A landscape with many valleys, sampled at points; each row gives a point and its height.
A ball rolls from a point to the lowest of its 2 nearest points, and stops where none of them is lower. Distance is the straight distance between rows; heights are no part of it.
j664: [146 114 157 146 140 173 110 166 140  91 122 101 124 169 152 105 180 152
 108 131 152 127 128 128 136  70  87]  (h 316)
j534: [ 85 153 110 137 129 126 148  25 117 193 102  95 118 108 145 132  63 128
 137 118 142  72 123  93 164 153 157]  (h 775)
j783: [109 137 116 106  89  79 139 149 132 141 138 188 127 117  97 161 114 126
 108  97  77 178 145 151 125 206 140]  (h 377)
j732: [139 161 164  97 171 111 148 100  86 147 128 106  82 154 225 135 138 152
 164 131 134 127 124 158 144 110 158]  (h 487)
j964: [143 104  91 164 117 146 105 133 124 138 141 116 147  95  69 124 122 123
 116 149 166 113  98 109 101  91  93]  (h 222)
j20: [137 123 110 134 126 140 126 133 143 135 139 125 140 142 124 124 138 128
 121 132 131 126 124 139 110  99  99]  (h 441)
j573: [103 127 116 128 157 202 139 132 151 128  99  78 150 127 128  81 125 107
 116 196 193  98 106 104 154  90  82]  (h 207)
j184: [ 84 128 125 105 168 207 146 134 146 122  77  73 143 125 152  75 121  85
 136 202 190  91 131 112 168 105 104]  (h 303)
j81: [133 141 101 134 109 136 137 130 139 139 133 133 140 131 107 126 128  99
 123 139 121 137 127 135 107 128  94]  (h 509)
j418: [ 88 159 146  99 159 160 141 121 126 117  83 107 110 156 199  83 114  86
 184 149 136 129 155 171 169 120 170]  (h 533)
j360: [150  96 136 151 120 160  95 201 154  72 141 123 151 165 114 110 168 126
  95 126 118 147 140 118 121 102  73]  (h 481)
j948: [105 169 128 113 137 150 147 118 131 110  87 119 125 159 157  73 101  59
 176 153  83 165 169 177 151 148 156]  (h 507)
j95: [135 103  88 147  66 111 123 150 102 118 139 155 139  45  30 169 117 125
 118 142 140 134 122 115 110 183 113]  (h 202)
j147: [137  96 108 119 107 103 121 200 140 103 159 176 157 126  82 156 132 143
 103 109  99 149 133 127 107 168 128]  (h 488)
j754: [108 193 103 109 134 109 142  75 140 142  69 115 124 142 155 103  65  82
 173 136  76 136 166 145 164 156 185]  (h 838)
j501: [102 159  97 163  74 154 146 102 120 137 100  87 143  93  74 130  54  93
 134 142 158 115  96 113 115 142  98]  (h 317)
j861: [108 160 153 112 153 102 158  40 113 176 128 123  99 133 187 151 109 138
 153 100 127 106 118 128 146 119 174]  (h 559)
j79: [105 140 152  98 173 173 159 116 129 127 100  97 119 149 189  99 135 116
 157 160 172 106 132 143 167  90 139]  (h 521)
j157: [126 162 142  82 104  68 132 110 128 149 133 167 112 135 156 168 128 129
 134  86  74 176 138 152 122 184 150]  (h 645)
j658: [ 96 169 130  98 154 135 139  94 134 135  78 108 115 157 189  91  84  83
 189 139 118 127 156 159 177 126 182]  (h 489)
j447: [119 132 144 110 166 179 158 113 133 132 113  97 127 147 171 104 149 137
 131 157 179 111 119 128 164  78 124]  (h 562)
j897: [141 105 122 133 130 118 117 113 131 145 153 131 136 131 127 147 141 151
 126 110 138 114 113 131 102  97 124]  (h 513)
j984: [136  95 125 120 117  77  99 123 126 132 160 170 133  85  97 181 150 172
 128  95 121 105 126 120  99 160 152]  (h 710)
j600: [136 162 164 104 146 143 133 167  99  92 110 112  99 162 200 109 163 108
 162 139  79 163 164 186 128 144 126]  (h 499)
j875: [134  89 123 156 141 101 114  56 108 159 164 138 123  61 100 164 147 165
 111 105 168  76 122 103  94 130 164]  (h 450)
j576: [156 140 152 111 135 126 117 173 115  94 138 122 121 177 183 140 168 141
 129 114  97 149 133 155 119 134 103]  (h 596)
j583: [139 131 114 116 111 126 134 160 142 120 144 149 138 152 126 143 137 111
 117 117  94 159 138 152 113 141 102]  (h 581)
j282: [117 101 111 171 123 110 115  43  96 155 157 131 127  46  93 156 124 146
 113 119 182  67 118  99 100 143 162]  (h 411)
j994: [152  76 126 152 115 143  88 216 156  69 155 138 160 151  85 120 156 128
  92 125 113 142 138 109 122 116  92]  (h 485)
j388: [152 157 162 106 148 126 121 186  92  85 128 117 108 175 204 124 169 133
 138 126  76 152 153 165 121 156 107]  (h 553)
j665: [127 105 109 147 154 170 132 113 142 150 141 104 145 127 117 105 130 146
 109 149 184 103  96 106 130  70 105]  (h 307)
j98: [119 172 147  93 109  62 128  78 117 160 125 161 105 128 170 173 123 138
 146  84  81 156 134 147 122 168 163]  (h 629)
j610: [123 111 130 118 113  81 111 107 123 154 156 166 126 105 123 176 144 160
 132  88 116 123 126 134  97 147 147]  (h 693)
j934: [119 107 103 161 140 128 130  71 112 167 143 118 134  83 105 137 113 144
 118 117 169  89 105 105 102 105 133]  (h 327)
j75: [179  54 143 156 140 128  94 130 139 132 160 114 133 116  88 127 155 163
 108 123 167  92 107  86 114  65 127]  (h 528)
j304: [125 153 126 116 128 122 148  96 136 151 129 129 120 143 153 134 123 118
 145 124 114 124 123 153 122 117 124]  (h 683)
j555: [142  94  97 167 129 130 111 100 112 151 143 115 138  73  74 135 123 143
 116 134 176  91  99  99  98 101 119]  (h 237)
j957: [129  86 113 154 164 157 132  90 129 161 153  99 146 104 114 118 124 160
 109 132 201  98  94  89 126  70 131]  (h 375)
j320: [112 120 134 102  93  63 142 170 121 117 156 209 139 113  82 159 107 179
 108 102  80 165 143 152 121 227 165]  (h 419)
j608: [ 99 149 111 140 136 117 157  44 123 180 123 119 120 114 138 134  87 128
 136 116 144  88 114 109 138 127 141]  (h 751)
j46: [102 174 140 117 138  90 155  25 122 168 109 126 100 131 174 146  96 130
 159  99 102 110 129 127 152 137 185]  (h 585)
j767: [139  88 131 141 145  97 109  79 117 156 162 141 123  89 114 171 149 170
 115  92 148  97 120 114  94 111 159]  (h 490)
j579: [159  90  88 149  89 145  99 202 129  99 145 133 156  87  33 138 124 109
  97 153 134 136 118 106 105 136  90]  (h 340)
j550: [134 177 154  98 148 105 142 105 105 134 114 120  86 155 209 121 125 119
 173 127 101 144 140 173 143 128 158]  (h 432)
j313: [102 137 141  92  89  52 125 130 116 136 156 200 130 105 114 173 118 183
 122  80  77 169 146 144 125 226 175]  (h 440)
j979: [151 118 141 132 127 157 107 174 143  89 138 118 139 168 140 119 173 135
 111 125 119 142 135 143 121 100  90]  (h 407)
j407: [148 119 212 180 174 125  84 208  97  76 124 107  99 190 190  90 206 171
 100 123 153 126 144  75 147  84  69]  (h 59)
j310: [125 172 148 105 141 132 143 133 122 102 106 121 106 159 182 101 130  79
 172 141  79 169 158 182 136 145 145]  (h 420)
j187: [121 134  97 120  93  98 136 141 132 141 136 167 134 117  91 150 118 100
 113 116  92 168 142 145 112 178 115]  (h 308)
j690: [119  94 125 143 185 162 145  66 127 173 162  92 145 108 134 137 120 160
 115 115 210  98 102  72 134  78 147]  (h 423)
j192: [125 166 122 111 122 130 152 111 139 134 114 130 122 152 145 111 121  84
 153 138  93 144 142 161 130 130 125]  (h 636)
j612: [132 108 186 161 146 203 108 184 149  83 101  90 103 166 144  74 189 158
  90 138 178 124 136  98 146  52  82]  (h 472)
j698: [151 101  83 155  75 133 114 169 114 109 136 136 147  63  30 154 117 109
 111 147 146 135 113 110 100 146  96]  (h 271)
j190: [124 167 120 115 124 135 156 124 136 117 100 126 127 151 133  98 111  51
 146 153  76 169 162 164 135 158 125]  (h 578)
j575: [109 189  95 127 115 110 149  60 130 161  72 110 117 129 137 114  59  96
 160 135  90 115 147 120 166 162 167]  (h 817)
j465: [189  46 143 159 121 121  80 166 145 117 156 132 141 110  65 125 157 152
 107 130 154  87 105  72 118  83 106]  (h 477)
j38: [ 79 132 132 103 167 193 144 129 145 128  72  83 141 138 169  74 111  78
 156 189 172  97 146 132 170 109 129]  (h 380)
j297: [114 138  88 168  73 143 132 112 111 134 115 109 143  78  65 136  80  99
 128 140 160 122  99 117  99 137 100]  (h 378)
j491: [118 120 107 155 147 203 126 139 148 130 116  88 147 127 106  83 123 122
 103 187 188 111  94 101 141  75  74]  (h 114)
j781: [175  74 149 146 116  92 109 220 152  62 169 179 160 120  55 142 152 163
 110 125 110 113 101  69 127 144 129]  (h 569)
j628: [120 107  93 136  70  89 126 150 106 120 148 173 131  57  46 173 115 137
 116 134 116 146 136 126 118 211 129]  (h 141)
j468: [130 152 159 106 167 120 156  73  99 159 138 116  96 146 201 148 126 153
 153 114 137 120 111 140 139 103 161]  (h 522)
j528: [139 105 119 119 114 122 121 202 139  94 157 158 150 157 112 150 141 127
  99 110  90 157 135 140 108 157 111]  (h 535)
j387: [131 121  84 161  77 131 120 137 113 132 131 129 147  72  57 143 103 103
 121 142 152 127 109 119  94 136  98]  (h 343)
j125: [120 110  93 129  89  88 123 154 123 137 148 175 134  87  69 163 121 132
 115 122 109 146 142 131 109 185 127]  (h 211)
j882: [160  82 135 132 120  95 105 215 143  73 165 173 159 131  89 151 146 159
 111 109 106 127 111 103 113 150 131]  (h 536)
j836: [ 98 177 102 137 116 114 150  37 123 180  89 108 114 116 134 125  64 120
 150 122 110  91 133 106 160 161 161]  (h 796)
j557: [132 153 137  83 110  95 146 155 130 122 128 164 119 156 142 151 123 104
 113  99  55 186 140 165 123 193 132]  (h 323)
j894: [131 127 163 145 140 209 115 174 153  73 101  97 114 162 143  82 186 143
 108 154 140 130 144 127 140  73  82]  (h 398)
j271: [127 109 168 144 162 211 123 165 154  99 101  89 112 152 147  74 184 156
  93 155 193 119 125 102 161  50  94]  (h 515)
j139: [138 183 145  88 128  86 141 109 120 132 115 136 104 152 174 134 121  95
 161 113  68 174 148 168 135 158 156]  (h 311)
j653: [171  58 148 160 161 131 104 101 128 145 169 111 129 102  95 139 149 175
 105 110 181  90 108  79 109  70 153]  (h 567)
j740: [117 130 121  93 101  92 143 180 132 116 144 188 134 146 106 152 114 127
  96 102  65 184 139 164 123 208 134]  (h 390)
j241: [153 110 190 164 149 148  91 189 112  81 123  99 110 184 171 103 190 166
 102 121 156 130 131 102 144  76  85]  (h 201)
j865: [131 103 129 134 144 108 122  83 120 159 155 131 124 120 138 159 137 168
 123  94 148 106 106 126  97  96 143]  (h 530)
j490: [102 166  95 150  96 164 149 102 129 150  96  82 136 108  97 114  48  97
 141 153 153 100  97 107 137 144 100]  (h 379)
j376: [ 95 151 140 101 160 179 150 122 135 119  88 103 127 148 174  77 124  90
 162 168 152 116 148 159 161 108 134]  (h 461)
j513: [123 131 132 101 106  78 121 139 125 141 149 170 128 126 137 174 136 147
 127  86  94 153 133 147 100 168 143]  (h 669)
j974: [139 170 146  81 122  99 145 131 124 121 113 146 109 153 158 135 128  85
 141 116  51 190 152 173 127 179 144]  (h 232)
j958: [112 158 111 135 121 113 150  79 135 167 122 133 124 129 132 128 104 115
 142 124 121 116 122 130 121 124 123]  (h 716)
j888: [157  75 105 147 107 132  94 212 148  87 158 149 160 124  61 129 140 125
  96 135 115 132 126 102 110 128  99]  (h 424)
j480: [105 186 137  99 152 113 135  95 119 125  82 116 104 161 198  97  88  87
 195 129  94 156 156 177 162 135 193]  (h 433)
j84: [113 184 141 109 122  74 142  48 121 166 114 145 100 135 176 154 116 128
 157  95  83 137 132 136 138 150 174]  (h 609)
j362: [169  66 133 153 119 131  81 180 151 101 156 131 153 132  89 121 156 144
 106 125 143 110 118  98 115  80 102]  (h 414)
j3: [154  88 105 156 120 138  97 149 138 131 145 123 148 118  86 122 140 139
 109 143 151 114 114 110 101  83  97]  (h 319)
j221: [120 111 146 124 172 197 147 134 147 124 109  87 129 144 162  90 163 143
 103 162 201 112 110 104 167  57 109]  (h 558)
j41: [138 106 121 149 144 182 118 136 154 129 132 101 141 141 123  89 147 145
 101 160 176 116 106 115 134  61  90]  (h 228)
j721: [127 100 123 113 101  80 138 191 130 105 161 195 149 113  69 162 125 169
 110 108  89 145 135 134 112 202 148]  (h 448)
j328: [127 193 145  95 142  93 141  92 118 132 103 125  96 151 192 117 106  96
 181 123  77 161 147 173 147 142 178]  (h 376)

Where does a ball stop that starts at each point below?
j534: j310
j875: j964
j653: j491
j157: j974
j313: j628
j75: j964
j221: j664
j658: j974
j468: j974

Call two points neighbours if one is among the 2 nearest of the other. Go from one point of each pair to the other, from neighbour to neighbour, staying as low as possible. Name the highest point that can't be avoided.
j974 and j407: j994
j698 and j320: j313
j491 and j974: j418
j698 and j310: j576
j698 and j974: j740
j964 and j20: j865
j698 and j501: j297
